Points on a hilly landscape, in no order, each with its height.
From any point a ball rolls to the lowest of the 2 points nearest to it. It stops when none of these is lower. Distance is the straight distance between rows; heights are no part of it.
Mok h=37.6: [-34 28 -103 -47 -10 5 -8 7 -7 -53 -16 7 12 -9 -22 -5 -68 45 -48 -3 -30 16 -5 43 17 0 7 -34 -22 11 6 4 54]
nogod h=53.1: [-6 -14 44 40 -62 28 -21 -33 -11 -25 33 5 48 75 9 -59 39 -7 28 -6 -69 -15 5 23 19 19 -4 67 -8 31 13 -3 -4]
Rufur h=47.2: [32 -26 18 7 -112 6 11 4 -37 -17 20 44 47 32 -12 -70 79 29 57 -40 -24 -13 -58 -17 2 25 -17 85 -53 45 3 -22 -3]
gupum h=29.5: [-23 8 85 32 49 -15 17 10 44 53 -33 20 -5 -36 15 38 26 -72 -24 18 2 -40 10 -54 31 -17 16 66 50 -13 -20 -31 -41]
fevok h=44.6: [54 -63 -37 22 -103 -40 34 33 -59 -35 34 25 -4 12 -24 -48 26 62 79 -50 -6 2 -83 13 -46 15 -9 29 -58 56 -4 -20 15]
Mevu h=45.8: [3 -15 -38 -25 87 -22 -5 20 8 40 -37 -41 14 -19 36 29 -48 -12 -61 -43 22 44 8 10 -31 -17 3 -59 36 -29 -29 65 -8]
gar h=59.3: [-29 19 42 -2 74 -10 3 7 27 43 -43 21 -13 -41 -11 41 54 -28 -13 15 29 -31 15 -37 5 -8 17 19 12 -23 -18 -41 -33]
Sesa h=31.6: [2 15 -6 -11 57 -10 -11 -19 48 9 -51 -13 -1 -21 19 23 -49 -23 -84 -27 -24 27 10 36 15 -18 50 -24 58 -21 -8 41 10]
vum h=10.6: [2 -58 -55 15 -20 7 20 38 -69 10 16 4 -41 37 28 1 5 9 55 -11 26 23 3 3 -29 -9 -25 -43 -50 -15 4 25 4]
dasi h=41.2: [81 -52 33 64 -75 -7 33 2 -77 -21 17 5 -4 35 -29 -70 25 14 28 -34 17 3 -26 33 -32 21 -66 -41 3 16 80 13 18]
pib h=23.6: [0 14 59 54 38 3 -25 -18 71 5 -18 -27 8 8 7 51 -74 -36 -35 17 -92 -15 21 16 25 -26 56 29 84 26 -8 5 -10]
kas h=13.7: [-8 -65 42 59 21 -5 14 18 -29 9 6 11 -23 29 35 -13 23 -56 6 5 -17 -5 19 31 15 -13 -2 14 17 -11 12 31 -17]
Per h=8.4: [-4 -50 32 19 -37 27 24 9 -47 16 9 21 -10 43 24 -43 77 -31 42 -14 -4 -15 -13 -17 -15 10 -5 54 -40 -2 16 -4 -40]
lutir h=48.6: [-6 57 -88 -70 38 14 -3 -20 22 18 5 -78 22 -10 -4 6 -55 56 -64 5 52 41 -43 -3 -10 15 -2 -69 -7 -12 -29 12 12]
pakel h=18.0: [-28 1 26 58 10 9 -42 -18 21 -38 19 -17 21 37 -2 1 -33 -20 -22 19 -104 -20 46 54 21 -5 19 24 53 17 15 0 4]
tosa h=13.6: [-22 -18 39 5 -12 20 14 18 -37 40 3 28 -7 15 -4 -9 104 -33 62 17 33 -40 10 -49 -12 7 -20 49 -53 -4 1 -37 -45]
modog h=11.7: [-26 -23 21 4 -3 28 21 31 -43 46 7 21 -34 11 10 18 81 -35 62 21 42 -26 8 -45 -22 3 -31 23 -58 -24 -13 -36 -47]
ralum h=32.7: [-11 -20 73 39 63 -35 42 32 33 48 -46 12 -31 -46 59 56 -45 -74 -23 -31 31 -1 -10 -70 21 -19 18 45 51 -38 -26 -7 -36]
tuza h=49.0: [-9 23 -26 -72 66 4 -15 -48 58 42 -50 -28 3 -35 6 36 -27 18 -69 -22 44 31 -3 -1 -18 12 28 -57 11 -23 -19 14 -22]
Kudol h=47.0: [26 -27 -21 4 -109 -40 23 2 -31 -54 40 55 30 7 -34 -65 19 57 42 -46 -57 1 -51 14 -17 20 -11 69 -49 68 -1 -7 30]
Zug h=68.6: [21 -47 66 71 47 -29 11 27 13 17 16 -34 -17 -29 2 13 -67 -58 -28 -8 -3 -6 35 14 42 -34 -37 -53 92 -13 12 65 7]
vegin h=44.4: [14 -23 -19 -10 91 -46 11 37 19 48 -46 -37 17 -27 50 40 -52 -23 -63 -48 26 42 29 -2 -25 -26 0 -57 58 -24 -28 78 -14]
Vaz h=29.3: [-1 -32 -90 -16 -49 -25 9 34 -45 -43 28 10 -18 8 -6 -31 -37 55 46 -23 0 20 -10 33 1 -10 -13 -42 -41 27 3 25 40]
Vif h=43.0: [76 -72 -57 30 -88 -38 25 40 -75 -30 36 17 -22 21 -19 -30 -1 61 75 -44 21 27 -31 20 -40 3 -34 -52 -45 37 23 20 34]
Ros h=7.8: [0 -78 16 34 -6 19 34 31 -66 24 2 25 -46 24 44 11 44 -44 45 -5 16 8 1 -20 -38 -3 -22 15 -46 -33 3 10 -28]
zele h=8.9: [-34 -4 -75 -14 14 19 3 31 -44 7 0 -4 -17 5 12 7 -21 17 12 -9 11 13 -13 15 0 -9 -2 -32 -36 -18 -3 9 7]
Mugi h=11.8: [-26 -4 -9 14 49 17 16 20 -26 75 17 -12 -24 -31 55 80 9 -31 30 22 69 25 -6 -55 -52 -10 -48 -25 -21 -74 -53 -18 -20]
tofuf h=14.6: [-1 52 -35 -15 26 21 24 30 -19 52 51 -37 -23 -24 61 38 28 2 29 56 95 40 -31 -61 -38 -12 -57 -42 -26 -67 -38 -13 33]
Ras h=22.1: [-13 58 -65 -55 -9 -9 6 4 13 -30 13 -8 6 -30 -52 2 -16 69 12 69 50 -9 -22 -17 17 12 3 -30 -40 16 -23 -42 39]
tudat h=12.9: [-25 47 -34 -44 44 20 -14 -29 30 2 -46 -6 -10 -30 -25 29 -5 11 -61 3 3 5 -4 8 2 1 33 -14 -1 -22 1 -14 7]
Tur h=67.4: [3 -25 60 73 61 -33 5 7 46 13 -17 -26 -12 -7 20 24 -81 -49 -29 2 -38 -8 18 12 41 -32 33 -14 83 5 -10 40 1]
Muko h=26.5: [28 -40 -74 -15 -92 -41 14 35 -43 -46 71 15 -27 -11 -14 -34 -37 68 81 -16 8 23 -53 27 -29 2 -1 -22 -64 44 -31 7 24]
zuvak h=17.1: [-14 38 54 29 8 30 -79 -17 60 -2 12 -25 35 19 -7 46 -47 -25 -29 17 -114 -35 34 31 20 4 40 58 74 25 1 -29 -18]
senad h=30.7: [-20 0 78 31 58 -19 27 9 34 50 -34 21 -25 -46 29 44 1 -67 -22 -6 17 -28 -3 -51 20 -21 18 46 52 -23 -24 -17 -47]
fava h=34.5: [3 -24 62 35 65 -41 36 43 32 51 -58 1 -28 -44 79 59 -74 -65 -30 -51 38 17 -2 -75 13 -32 16 17 53 -44 -30 16 -25]
nevus h=44.1: [11 63 -21 -57 57 -22 -28 -46 66 -31 -53 -25 6 6 -51 41 19 81 -36 49 28 4 16 -15 -14 36 60 -26 -12 -10 -1 -28 14]
lidan h=19.9: [1 22 -89 -52 -61 -10 10 32 -28 -30 80 -11 -20 -38 -2 -20 -54 47 48 39 50 24 -59 10 2 -6 -12 -33 -43 25 -53 -5 42]
lipos h=35.0: [-20 37 -105 -60 -14 1 -11 9 6 -47 -3 3 14 -31 -39 -3 -77 69 -24 22 -6 19 -26 20 20 3 5 -35 -44 19 -12 -12 46]
pif h=20.9: [-13 41 -50 -42 -29 -12 18 28 -14 -18 56 -5 -21 -25 -23 -7 2 42 59 66 70 -5 -37 -26 10 -6 -5 -26 -47 12 -38 -36 33]
Sok h=30.1: [15 51 57 -41 39 -8 -9 -61 111 10 -63 0 -16 -39 5 49 -30 -36 -83 3 -7 8 26 -10 7 0 71 7 66 -3 12 1 -20]
kisez h=68.0: [17 -51 76 85 51 -39 8 26 31 13 8 -34 -19 -10 15 31 -77 -54 -15 2 -12 -14 30 5 51 -27 -11 -32 85 5 0 46 3]
soku h=47.6: [-7 36 -7 -66 65 4 -14 -61 69 13 -56 -23 -8 -31 -30 47 -3 34 -57 5 43 15 7 -5 -6 23 38 -52 10 -24 -4 -12 -9]
daga h=10.3: [-22 -30 -72 -14 6 17 3 41 -51 13 15 -16 -23 15 32 14 -16 9 29 0 24 24 -13 6 -16 -17 -20 -47 -40 -19 -12 19 9]
Mebep h=21.0: [-4 35 51 31 25 13 -55 -21 80 0 -5 -27 17 9 2 64 -78 -31 -38 25 -116 -21 27 35 6 -10 67 39 87 27 -6 -18 -13]
Fuli h=24.5: [22 -16 -71 -27 -95 -41 11 20 -26 -46 87 11 -18 -46 -18 -34 -37 57 73 13 22 23 -57 23 -22 -10 1 -6 -73 52 -54 -11 22]
vub h=7.3: [-26 71 -31 -31 -41 19 -22 -2 13 -70 18 23 30 12 -27 -15 -43 30 -54 15 -87 -10 25 39 15 8 8 60 8 7 30 -20 52]
sesu h=39.4: [-18 8 -88 -23 10 -7 -14 18 -16 -46 -23 -2 8 6 -15 -16 -51 31 -42 -24 -25 22 15 52 19 -13 0 -43 -2 -4 21 34 51]
Sobe h=54.3: [2 -4 28 17 -85 35 -11 -17 -16 -24 27 30 48 55 -2 -63 52 4 36 -26 -56 -19 -10 3 23 20 -10 77 -30 29 14 -8 -9]
fikef h=31.5: [-41 21 -40 -34 -7 19 3 12 -22 -10 0 25 -7 -8 -30 -13 26 15 17 14 1 -17 -2 -8 13 -13 -5 5 -43 7 1 -34 -1]
raf h=18.7: [1 -18 82 20 -34 37 -12 -9 -11 28 6 28 39 31 12 -37 109 -45 38 6 -6 -46 5 -26 32 20 -18 87 -32 3 10 -22 -41]
dudu h=43.6: [18 -4 -46 -13 80 -33 -11 17 16 16 -29 -51 28 -18 -2 5 -46 -12 -83 -46 10 30 40 46 1 -26 -13 -85 61 -14 6 82 24]
katav h=30.8: [-23 -6 -103 -35 -30 -3 4 31 -38 -31 24 -1 -7 -1 -5 -22 -54 48 26 -1 10 19 -25 25 10 -11 -5 -40 -45 17 -15 10 36]
leguz h=36.3: [-23 21 8 -26 -28 13 -17 17 -15 -4 0 40 22 15 -38 -28 84 25 55 25 7 -42 22 -42 20 4 -9 45 -54 34 -3 -49 -3]
zaki h=50.0: [12 48 16 -69 51 -8 -28 -66 95 -17 -72 0 -10 -27 -36 52 14 18 -74 17 8 10 43 -9 -6 29 60 -13 27 -17 17 -12 -7]
Kanez h=40.7: [-4 9 -78 -15 27 -18 -22 11 -10 -41 -21 -23 22 3 -18 -21 -46 24 -66 -30 -22 21 35 64 21 -13 -19 -71 31 -5 32 57 61]
Kati h=45.9: [42 -52 -29 8 -105 -48 18 22 -39 -49 46 47 22 -7 -41 -60 20 74 55 -56 -39 2 -77 16 -36 26 -8 57 -55 71 -17 -17 18]
kezu h=9.3: [-25 33 -51 -50 50 24 -6 -13 13 25 -29 -28 -8 -25 -6 32 -17 24 -36 2 31 18 -23 3 -4 2 10 -46 -9 -28 -13 -8 0]
tob h=39.6: [-1 14 13 -24 -54 -6 -19 20 -11 -4 7 56 42 28 -41 -32 93 42 79 19 17 -48 19 -54 25 16 -7 53 -70 43 -12 -45 0]
mozot h=40.5: [16 67 22 -33 63 -15 -37 -27 65 -7 -60 18 17 -5 -38 43 53 18 -51 33 -4 -27 41 -19 -5 20 59 25 18 -4 18 -32 -2]
sig h=42.3: [48 -64 -39 30 -63 -17 29 34 -69 -23 15 16 -27 32 -10 -36 10 35 58 -43 20 18 -5 19 -28 4 -42 -59 -26 16 48 32 25]
Nivef h=7.6: [-8 9 -14 4 -29 28 42 26 -45 44 51 -12 -50 7 37 26 55 -14 89 53 79 18 -22 -65 -37 -9 -41 -24 -62 -38 -32 -33 7]
Nagi h=50.3: [38 -59 91 80 -32 22 -3 -16 -36 7 10 -7 46 71 36 -58 66 -38 58 -1 -22 -12 -28 7 -3 39 -11 76 -12 12 12 23 -53]
gunif h=61.2: [-3 13 65 -20 91 -47 16 -14 70 58 -69 10 -26 -59 37 73 -11 -9 -3 -12 88 6 18 -67 -11 3 19 -8 31 -31 -28 -24 -58]
buz h=19.6: [-35 38 -16 -6 1 29 -19 -12 8 -34 -12 19 8 4 -18 -4 2 -13 -42 9 -59 -24 18 26 20 -15 12 35 13 -7 19 -19 26]
zatu h=22.8: [-16 -13 27 66 -3 -6 -42 -31 12 -57 27 -26 15 34 -22 -18 -27 1 -3 12 -90 -15 63 66 22 -2 -15 -12 49 26 37 5 21]
Posos h=21.7: [-26 18 -55 -34 -40 14 15 27 -26 -10 43 4 -31 -9 -22 -11 10 33 63 36 42 -4 -30 -18 6 -7 -9 -24 -51 10 -25 -38 7]
Gik h=52.0: [0 -34 68 58 -46 39 -35 -36 -8 -5 27 1 57 68 19 -51 49 -24 43 0 -64 -23 -3 15 23 29 0 75 -9 22 5 1 -27]
fek h=47.7: [-10 27 -92 -64 57 11 -10 -8 4 26 -13 -68 20 -1 6 13 -53 36 -60 -15 35 42 -27 16 -27 6 7 -72 1 -9 -26 30 12]
mut h=29.6: [-6 11 -37 17 -35 -25 -12 -13 -11 -88 20 -2 12 16 -36 -50 -46 31 -25 -16 -58 13 49 80 38 -7 -38 -42 26 13 58 34 76]
Muvig h=39.8: [76 -71 100 96 -62 36 13 -38 -78 7 24 -30 -4 7 -22 -50 -23 -45 21 -15 3 6 -46 45 -52 34 -71 -43 28 4 67 12 -36]
ved h=46.2: [1 53 -13 -61 68 -7 -18 -59 63 4 -47 -42 -1 -10 -28 38 7 56 -39 32 60 17 7 -16 -8 33 43 -52 -10 -15 -18 -25 4]
pupez h=31.9: [11 -7 -21 30 -23 -11 -12 -19 -26 -51 34 -5 -2 4 -34 -55 -30 16 -19 -27 -24 6 45 76 37 -15 -59 -63 34 2 68 42 47]
Gor h=10.4: [-29 -42 2 22 27 21 25 21 -42 60 10 5 -32 -14 48 71 24 -39 41 18 50 19 -2 -51 -49 -10 -37 -12 -40 -64 -36 -15 -24]
pinir h=13.2: [-13 -24 -22 -7 -61 17 25 16 -45 -21 12 36 -10 29 -11 -50 41 12 44 -20 -18 -8 -17 3 -8 1 -1 40 -53 25 11 -14 -10]
pugap h=13.0: [-25 25 43 41 18 23 -47 -19 46 -11 14 -14 26 16 4 23 -25 -40 -33 26 -99 -27 26 35 20 -11 34 59 59 14 0 -16 -7]
Deda h=6.4: [-13 -17 -27 6 -46 34 33 24 -59 41 52 -8 -53 19 36 23 37 -7 89 38 59 20 -28 -50 -41 -13 -34 -26 -68 -28 -21 -15 -9]
Filim h=10.7: [-32 -28 -49 0 8 16 13 24 -40 3 -5 13 -23 12 10 -15 7 -2 10 -13 -8 0 -2 22 5 -6 0 -10 -33 -13 4 6 2]
budil h=42.0: [9 1 -64 -17 56 -19 -23 13 0 -13 -26 -38 29 -8 -14 -5 -42 11 -83 -38 -12 22 37 58 10 -19 -17 -79 45 -11 20 71 42]
bere h=51.1: [6 -62 84 65 -22 25 -9 -18 -21 6 18 -1 34 60 29 -45 47 -51 35 0 -37 -26 -2 9 15 21 -2 77 -4 14 4 9 -46]
ges h=15.8: [-35 31 -25 -4 -46 17 -18 -13 -4 -67 21 30 25 30 -11 -34 -16 17 -23 -2 -80 -8 27 29 18 -4 4 50 3 15 29 -13 36]
lupif h=49.1: [25 3 -14 -23 -116 -35 -1 -2 -1 -53 51 75 46 -21 -43 -52 11 63 35 -30 -64 -12 -31 -2 -10 21 -15 85 -57 70 -21 -19 33]
dito h=10.8: [27 -84 23 49 -4 -7 23 23 -65 5 8 9 -34 33 29 -13 24 -43 25 -17 21 7 35 15 -21 -5 -35 -28 -9 -22 32 48 -2]
sud h=27.8: [-24 5 88 38 39 10 -14 0 35 41 -3 27 11 -20 12 25 51 -74 -11 32 -19 -52 21 -37 45 -5 12 81 37 3 -13 -27 -37]
Zuf h=10.5: [-2 -31 7 9 -60 23 23 6 -47 -4 4 30 -1 44 -1 -55 69 -13 51 -27 -13 -21 -21 -12 -6 7 -6 63 -46 20 17 -11 -24]
vof h=45.6: [-6 -9 -72 -27 74 -10 -7 26 -11 33 -28 -47 20 -10 17 22 -40 13 -58 -39 12 32 12 26 -21 -17 -5 -72 22 -26 -14 58 4]
fosob h=33.4: [6 -20 17 46 -32 -4 -20 -36 -20 -56 45 -13 2 21 -32 -58 -28 12 -5 -11 -47 2 47 74 29 -8 -54 -54 40 19 67 27 32]
Zag h=28.8: [-14 51 -54 -49 -31 -14 -3 11 5 -52 22 25 8 -27 -61 -7 -9 65 38 60 25 -24 -12 -24 16 7 5 0 -48 39 -17 -48 27]
sonit h=33.3: [-35 17 -24 -31 -29 18 9 18 -25 -9 7 38 -2 0 -39 -20 52 19 38 19 5 -34 4 -23 10 -8 -6 24 -51 21 5 -42 -14]
Nim h=26.6: [-22 59 -63 -56 8 12 1 -8 17 -20 -13 -3 -3 -29 -50 14 -11 59 -12 39 27 -13 -19 -6 14 10 11 -33 -29 2 -10 -37 22]
bogo h=39.5: [19 75 57 -22 65 -9 -47 -32 81 1 -46 17 14 -3 -30 52 57 -3 -60 34 -17 -29 52 -23 5 13 58 51 45 1 13 -28 -3]
Lek h=21.4: [5 -29 91 35 -47 50 -31 -27 3 24 13 14 55 38 26 -43 90 -55 43 9 -26 -40 -1 -17 38 28 -9 95 -24 2 -5 -1 -45]
dig h=63.3: [5 -3 47 -26 68 -39 26 -11 64 58 -70 -6 -19 -58 69 52 -78 -39 -48 -55 48 28 4 -58 2 -19 27 -8 55 -24 -23 33 -43]
sen h=41.8: [79 -61 -8 47 -76 -19 36 20 -78 -26 13 19 -22 34 -20 -59 24 28 43 -42 20 16 -18 28 -37 12 -50 -45 -9 13 61 15 23]
sel h=36.4: [17 89 33 -35 20 25 -52 -26 65 -19 -20 5 16 -6 -34 37 7 -7 -81 30 -56 -23 38 9 6 13 48 52 61 -12 24 -35 9]
lok h=40.6: [78 -57 68 77 -70 19 27 -22 -77 -10 26 -14 -4 19 -25 -67 12 -16 26 -22 12 7 -30 41 -37 27 -79 -41 23 2 78 11 -4]
Pem h=32.6: [-34 24 -94 -51 -30 5 -2 17 -13 -28 14 -1 -3 -23 -25 -7 -52 51 5 20 8 11 -35 17 11 -3 -2 -34 -45 20 -21 -9 31]
davu h=16.0: [-33 40 -27 -24 29 19 -14 -21 13 -11 -28 17 1 -17 -27 12 0 0 -59 3 -30 -4 5 21 17 -3 27 11 8 -23 11 -17 10]
fori h=39.2: [61 -84 99 82 -60 44 -2 -49 -65 13 40 -33 -9 -6 -18 -47 -54 -37 10 -18 -11 4 -26 52 -39 26 -70 -52 32 12 59 21 -58]
pame h=35.1: [12 -32 40 65 -44 -1 -5 -32 -29 -56 39 -10 4 38 -34 -64 -7 1 19 -15 -37 -2 33 64 16 5 -47 -37 29 22 64 21 19]
bolum h=16.4: [-3 -28 -47 -18 -72 -1 28 24 -45 -29 25 28 -19 14 -17 -42 7 41 69 -22 -6 6 -37 3 -13 -4 -1 16 -64 36 -6 -16 -3]
koze h=26.0: [-28 -27 91 42 18 11 -6 0 15 37 16 14 20 3 26 4 60 -85 8 24 -18 -48 12 -31 36 -3 -5 89 16 -3 -14 -12 -50]
zun h=17.9: [-5 16 -89 -37 -43 11 16 39 -40 -1 68 -27 -28 -8 21 -9 -31 26 57 32 51 34 -48 -10 -7 -11 -17 -44 -47 -2 -35 1 34]
siz h=15.7: [4 52 -63 -31 -3 23 24 37 -22 32 63 -48 -18 -14 44 16 8 12 25 49 94 35 -44 -55 -23 -12 -42 -48 -23 -39 -32 -7 45]
vesam h=42.1: [2 70 -14 -49 56 -8 -32 -33 49 -31 -57 7 9 1 -61 45 38 48 -43 44 3 -22 26 -21 -12 28 50 4 1 -3 11 -34 15]
vini h=59.9: [-16 22 64 2 98 -42 1 -4 46 43 -68 24 -9 -36 8 65 51 -15 -3 23 54 -32 22 -49 -17 -3 32 20 24 -21 -19 -40 -43]
lav h=26.2: [1 27 62 29 42 -9 -1 -33 86 19 -33 -12 -9 -15 22 49 -67 -50 -54 5 -57 4 8 -7 25 -20 74 26 82 11 -10 10 -13]
momal h=66.6: [12 -16 62 54 69 -46 12 11 55 21 -29 -33 -12 -17 38 32 -94 -44 -40 -23 -12 9 19 -9 45 -34 30 -28 86 -8 -17 60 6]
nit h=34.0: [0 67 11 -38 35 20 -28 -42 68 -10 -51 9 -1 -23 -34 40 3 -8 -83 14 -31 -5 27 11 5 3 50 19 44 -12 21 -27 -2]
sed h=48.9: [8 39 8 -79 63 -11 -33 -78 95 3 -69 -9 -10 -17 -19 50 2 33 -73 16 41 19 40 -12 -9 39 57 -46 16 -14 1 -7 -18]
tekif h=15.9: [-18 73 -36 -22 -12 15 -29 -11 23 -72 -9 8 23 18 -24 -2 -56 19 -78 13 -87 -2 22 61 5 8 18 26 32 -9 34 -15 50]
mar h=32.2: [4 52 31 -27 40 7 -13 -44 74 1 -54 4 -10 -34 -10 41 -9 -24 -84 0 -22 -3 16 7 7 -2 64 13 53 -18 7 -7 -15]
luzu h=41.6: [37 -21 19 11 82 -61 14 40 33 38 -44 -46 13 -35 35 34 -76 -33 -59 -55 21 31 39 -17 -1 -34 -11 -57 91 -16 -11 97 -7]
Zozu h=8.8: [-26 31 38 22 23 26 -27 -22 45 -1 -3 2 16 -3 -4 23 3 -50 -49 16 -70 -28 15 19 26 -14 31 50 55 -5 0 -14 -10]
vep h=6.3: [-18 -46 -1 10 -23 25 29 25 -61 22 5 21 -37 20 22 -10 56 -31 46 -4 4 -4 -8 -10 -22 -4 -10 21 -54 -16 2 -11 -35]
Gubop h=65.6: [18 2 57 17 76 -48 14 2 71 32 -55 -35 -7 -22 63 31 -104 -42 -58 -43 -1 30 20 -24 32 -31 43 -30 82 -7 -15 75 -3]
Lozu h=6.7: [-38 11 -62 -34 41 20 -2 14 -19 36 -10 -16 -17 -10 14 28 -14 15 -7 2 28 15 -19 9 -4 -4 -1 -44 -20 -35 -19 3 4]
zokon h=58.0: [-26 36 29 3 33 18 -24 -9 16 9 -19 33 13 -12 -21 7 65 -28 -25 27 -21 -43 31 -16 26 -4 11 56 9 -4 3 -38 -8]
Fedi h=48.5: [42 -40 31 44 -90 12 17 -3 -41 -19 12 21 47 69 8 -80 70 19 48 -37 -28 -10 -61 -2 -4 35 -14 74 -30 25 22 -5 -7]
basu h=16.2: [-4 -23 56 5 -31 32 0 9 -22 36 6 36 23 29 0 -33 113 -37 45 2 15 -43 11 -44 8 22 -18 73 -47 3 6 -23 -40]
siber h=38.4: [30 -68 80 71 -55 32 -5 -59 -45 -11 45 -38 -7 3 -37 -59 -46 -25 20 -25 -28 -9 -3 54 -16 16 -64 -52 44 25 65 17 -43]
Dosar h=58.7: [-24 29 47 5 58 -2 -13 -3 30 29 -36 31 4 -23 -19 25 67 -35 -22 27 2 -42 26 -27 13 -7 26 47 19 -12 0 -34 -22]
tozun h=60.5: [-11 21 53 -20 103 -50 6 -27 62 49 -70 6 -17 -39 24 70 24 3 12 20 85 -7 19 -50 -29 18 26 -14 22 -34 -36 -33 -39]
Peve h=38.3: [30 86 62 -21 41 0 -54 -34 93 -4 -34 3 20 -7 -24 50 21 -19 -63 37 -37 -25 48 -12 12 10 58 53 70 -2 18 -31 -10]
fugub h=24.4: [-19 -35 97 43 -9 37 -20 -11 11 33 22 10 36 18 32 -13 68 -77 19 20 -24 -44 11 -23 40 14 -2 92 -4 8 -12 -6 -56]
vosi h=22.3: [-22 49 -35 6 -24 -4 -23 -4 10 -90 14 6 22 33 -22 -21 -61 24 -54 7 -93 4 42 75 15 4 -1 12 35 -1 33 7 70]
mefa h=13.3: [-5 38 -11 -2 53 10 21 8 -12 72 26 -42 -15 -24 60 69 16 -7 15 38 100 33 -18 -56 -53 -12 -52 -35 -9 -76 -47 -16 -3]
ginor h=16.8: [7 35 -85 -43 -36 15 28 47 -35 16 87 -37 -21 -12 43 0 -9 9 40 40 80 41 -53 -32 -15 -20 -34 -45 -31 -17 -40 6 46]
lado h=43.7: [63 -71 -51 30 -87 -37 34 37 -69 -33 33 23 -19 25 -16 -36 12 62 76 -43 4 17 -48 19 -44 10 -17 -12 -46 44 14 -2 27]
sonuz h=49.9: [-7 41 -29 -71 67 6 -7 -44 46 44 -26 -56 4 -28 10 31 -20 36 -58 -10 70 36 -11 -14 -25 25 18 -71 5 -25 -28 5 -25]
Vani h=43.2: [22 -6 15 -18 -82 9 3 20 -20 13 15 41 35 16 -37 -39 102 36 92 -3 22 -43 -18 -51 3 19 -15 61 -76 48 -10 -47 -20]
lofu h=20.2: [-28 39 -26 -19 -34 21 -19 -6 -3 -50 9 39 21 12 -25 -27 6 7 -18 6 -57 -20 18 14 25 -4 4 53 -19 17 21 -25 21]
Teb h=49.8: [-3 56 -48 -68 46 8 -8 -40 42 24 -10 -68 9 -16 -12 22 -25 59 -52 18 76 41 -29 -13 -7 30 13 -72 -7 -22 -24 -13 13]
telo h=38.2: [28 -3 11 0 72 -43 -4 8 56 24 -44 -42 21 -20 31 25 -72 -32 -80 -48 -1 33 31 14 4 -27 26 -62 88 -7 -12 86 8]
Zuvil h=49.4: [36 -49 56 63 -58 15 3 -15 -42 -10 14 5 50 81 19 -73 68 -3 53 -20 -38 -14 -49 8 -11 37 -14 68 -20 21 25 7 -22]
Zodo h=12.4: [-29 -39 -6 25 21 5 13 20 -35 0 -2 11 -27 15 27 -14 14 -40 2 -11 -17 -3 11 25 9 -14 0 6 -5 -26 14 14 -3]
Feruk h=4.3: [-13 -32 -25 0 -39 33 30 29 -60 26 25 17 -45 21 19 4 38 -5 72 6 31 3 -23 -25 -36 0 -17 -2 -70 -15 -2 -19 -25]
Meba h=64.3: [15 0 42 -22 68 -37 22 -8 70 43 -72 -9 -11 -42 67 41 -89 -43 -67 -55 26 35 5 -39 12 -25 45 -21 67 -11 -26 59 -23]
voza h=26.7: [-15 33 -47 5 -28 -22 -22 -7 -2 -92 9 8 15 21 -32 -32 -70 42 -48 0 -75 13 44 73 26 -3 -20 -20 29 12 43 26 88]
risu h=45.7: [39 -17 21 -2 -97 15 3 15 -30 2 11 45 46 22 -28 -53 91 30 68 -25 7 -31 -52 -39 9 20 -21 80 -65 36 0 -35 -14]
Fon h=18.8: [-17 -18 -59 -18 -57 11 25 29 -44 -12 30 14 -31 14 -4 -21 4 33 74 -2 15 8 -32 -2 -6 -13 -4 -9 -63 14 -13 -19 1]
lef h=55.6: [-17 18 6 -11 -54 31 -19 -9 -14 -24 20 34 33 30 -7 -50 61 -2 16 -3 -46 -21 11 -14 26 6 -6 68 -26 23 13 -24 -1]
nilev h=9.0: [-15 -76 5 33 11 17 32 24 -59 43 9 18 -45 11 61 47 28 -47 43 3 32 16 6 -39 -49 -6 -30 -2 -51 -53 -17 8 -28]
Leza h=34.8: [4 -6 -4 -31 79 -24 -2 -15 54 30 -57 -23 8 -28 42 34 -62 -23 -87 -49 11 43 13 13 2 -19 44 -39 60 -16 -23 66 -4]
fir h=28.0: [19 -43 -78 -7 -73 -29 18 36 -52 -40 43 18 -19 12 -10 -29 -27 59 76 -32 14 25 -31 28 -18 1 -16 -34 -57 35 -12 17 27]
lemoz h=27.9: [13 51 79 -1 38 -11 2 -50 105 20 -42 -6 -17 -33 21 51 -54 -46 -61 2 -35 0 18 -25 17 -15 76 28 81 9 -3 -1 -20]
vobu h=28.7: [-1 19 29 17 48 0 -11 -20 56 2 -37 -3 -8 -16 16 24 -42 -42 -67 -5 -50 5 10 28 21 -23 57 11 67 -4 -11 17 0]
bel h=22.2: [10 14 -70 -49 -80 -34 8 19 -13 -42 96 6 -20 -70 -21 -37 -40 45 53 38 43 14 -56 16 -4 -12 -5 -13 -60 33 -64 -17 38]
garig h=57.3: [-31 14 28 -7 4 29 -12 -1 -1 12 -5 36 14 4 -14 -14 73 -30 -1 18 -11 -44 23 -20 26 -4 -5 67 -12 -2 13 -33 -21]
Zivi h=9.5: [7 -75 -26 30 3 3 18 30 -72 18 8 10 -36 36 38 5 18 -19 44 -20 14 20 25 3 -33 -13 -32 -37 -35 -25 12 37 -1]
Bup h=12.1: [20 -89 59 69 10 -14 28 17 -53 -4 13 9 -33 30 28 -16 19 -57 14 2 8 -6 35 20 -14 -5 -25 -5 15 -15 25 41 -13]
doto h=16.7: [0 51 -52 -44 -10 -29 14 22 8 -30 39 -9 -7 -35 -34 -8 -5 61 41 87 70 -7 -31 -20 18 4 3 -31 -39 14 -39 -44 54]
lerad h=56.5: [-31 6 22 3 -30 33 -12 -8 -12 -2 9 33 20 25 -4 -34 59 -27 7 2 -37 -30 13 -5 27 -6 2 70 -17 6 9 -19 -17]
zav h=37.0: [30 -43 65 78 -58 12 -10 -53 -35 -30 36 -38 7 28 -39 -68 -11 8 26 -22 -39 -4 10 59 -3 21 -67 -44 28 27 68 7 -16]
biv h=29.4: [-39 41 -50 -37 14 20 2 10 -12 1 -2 -1 -20 -18 -33 6 4 35 8 26 30 -11 -17 -14 14 -6 -4 -33 -36 -5 -14 -35 11]
zete h=62.1: [0 2 51 -39 69 -36 24 -7 65 67 -65 -4 -16 -62 57 76 -53 -28 -22 -34 77 25 2 -73 -17 -11 10 -13 41 -41 -36 1 -56]
nevi h=46.6: [-6 8 -91 -51 67 -13 -14 7 0 20 -28 -71 29 3 9 14 -53 27 -65 -37 19 41 6 29 -26 -6 -1 -81 11 -8 -17 61 7]
par h=9.7: [-24 -9 10 6 -8 20 27 21 -41 46 26 2 -41 7 16 31 77 -19 88 49 63 -15 -6 -62 -39 2 -38 -2 -63 -26 -25 -43 -28]

Where does a ball stop that starts at each point below?
fir -> Feruk
Fon -> Feruk
fava -> Feruk
kisez -> doto
ginor -> Feruk
dasi -> vub
fosob -> vub
lupif -> vub
